Each row is a point on a landscape with many valleys, with its height.
From any point a ball takes the steepest step (drop divided by distance) to one of its 3 nearest points. It stops when none of these is lower. Distance is the straight distance between rows; heights are no part of it.
K_525 h=7.21: [-30   4 -24  -9 -11   3   2   0  25]
K_953 h=4.12: [-26  11 -15  -2  -1   9  16 -13   5]
K_966 h=5.14: [ 22  15  -1  10  23  -8   8  -4 -22]
K_926 h=3.66: [-11  20 -20  -5   3   1  -2  -1  21]
K_616 h=2.36: [-29  11   8   6   3  14  21 -13 -13]
K_963 h=2.77: [ 49  -5  -9  -2  10 -24  -9  12  -8]
K_802 h=2.63: [ -3  14   5  11  14   8  17 -11 -13]
K_373 h=1.58: [ 43   0  -7   0  15 -12 -17  14  -1]
K_951 h=4.16: [ 36   5  -7   8  16  -9  12   4 -16]
K_846 h=5.19: [-32   7 -26 -13 -12  11  23  -8   6]
K_606 h=1.24: [ 33 -16  26   2  -7 -23 -39   5   4]
K_63 h=5.68: [ 13  21  10  13  26  -6   9  -5 -20]
K_583 h=6.65: [-16  -6 -27 -12 -15  13   3   3  23]
K_646 h=2.13: [-50  20  -7   0 -12  10  17 -13  -9]
K_185 h=2.21: [ 22 -20   0  -2  -4   1 -15   9  19]
K_28 h=3.07: [-31  -1  -9   0  -9  16  26 -14  -6]
K_897 h=1.97: [-15  -2  22  12   0  13  25  -7 -23]
K_727 h=1.72: [-30  -3  15   4  -9  19  22 -15 -14]
K_809 h=3.13: [ 13 -12   5  -4  -7  -9 -34  11  24]
K_335 h=2.62: [-24  20  14  10  14   6  12 -10 -12]
K_709 h=1.13: [ 47 -17   6  -3   4 -16 -24  16   7]
K_789 h=2.60: [ 32  -7  36   4  -5 -35 -45   0  -6]
K_290 h=4.05: [ 17 -28  16   1 -17  -7 -30  14  17]
K_758 h=2.53: [-48  18 -14  -9 -16   8  21  -7  -8]
K_374 h=0.72: [-34   3  25   1  -5  21  14  -7 -23]
K_243 h=4.43: [  1 -14  -2  -1 -14  -3 -22  12  27]
K_976 h=6.61: [-35  16 -28 -12 -12   1   4   1  16]
K_101 h=2.27: [ 24  -5  16  -3  -7 -19 -41   9  16]
K_359 h=1.38: [ 31  -9  -6  -4   2 -11 -19  10  15]
K_14 h=3.08: [-49 -19  30 -14 -28  21  15  -7 -30]
K_774 h=0.74: [ 41 -16  -7   1   5  -9  -8  11   7]
K_397 h=3.81: [ 25   2  -8  13  18   2  22  -1 -11]
K_629 h=1.69: [-18   9 -26  -7  -3   0 -14   4  28]
K_593 h=1.75: [ 38 -19  22   0  -6 -25 -37  12   1]
K_323 h=1.25: [-45   0  35   1  -4  14   5   0 -22]
K_983 h=2.10: [ -8  12 -10   0  11   9   9  -7  12]
K_624 h=1.52: [-50  11  14   0  -9  11  16 -14 -22]
K_650 h=3.17: [  9  -8  -7  -5   0  -2 -18   8  27]
K_393 h=1.49: [-23 -14  22   2  -4  16  24 -15 -23]
K_568 h=2.43: [ 36  -4  12  -5   5 -23 -39  14   3]
K_337 h=5.48: [ -6  -1 -16 -12  -9   2 -10   8  26]
K_327 h=2.61: [ 10  -5 -15   0  12  10   7  -1  14]
K_460 h=2.49: [ -6  -7 -16  -6  -1   8  14  -6  12]
K_900 h=4.54: [ 31   9  -5   7  22 -13   8   2 -21]
K_204 h=4.34: [ 43  -5 -11   5  13  -9  14   5 -14]
K_782 h=2.14: [ 33 -29  30  12 -20 -24 -37   1  -5]
K_682 h=2.98: [ 45   9  -7  -5  19 -22 -21   3  -6]
K_356 h=2.23: [-12   1  21  15   8  12  19  -6 -23]
K_390 h=2.48: [ -5   4   9  11   8  10  23  -9 -19]
K_170 h=1.27: [ -5   4 -10   2   5  17  11  -4   9]
K_217 h=5.36: [ 27  20  -4   6  25 -13  -4   2  -2]
K_80 h=4.38: [ -4  -4  -4 -10 -10  -6 -32   8  28]
K_83 h=6.32: [-33   9 -29 -15 -28   3  10   7  15]
K_375 h=2.87: [ 3 -7 -2  9  5 13 27 -8 -8]
K_632 h=5.46: [-31   3 -27 -12 -21  13  23  -5   6]
K_166 h=1.48: [-60   5  34  -7 -16   5  -5   8 -22]
K_175 h=3.53: [19  2 -6  6 17 -1 12 -1 -7]
K_274 h=3.18: [13  6 -9  0 15 -1 -7  2 13]
K_569 h=3.06: [ 16  -9 -12   7   4  10  16  -1   4]

For each start below, name the point where the ball stops.
K_243 => K_774
K_290 => K_774
K_802 => K_374
K_953 => K_170
K_204 => K_175
K_390 => K_374
K_28 => K_374
K_900 => K_175
K_616 => K_374
K_809 => K_606
K_682 => K_774

Call two points neighbours if one is among the 3 nearest of the other. Go from one point of each pair to the other, from neighbour to neighbour, staying as low as possible. Name the highest point that can't be avoided.
K_374 and K_774 => K_274
K_606 and K_629 => K_926
K_374 and K_170 => K_569
K_606 and K_774 => K_568
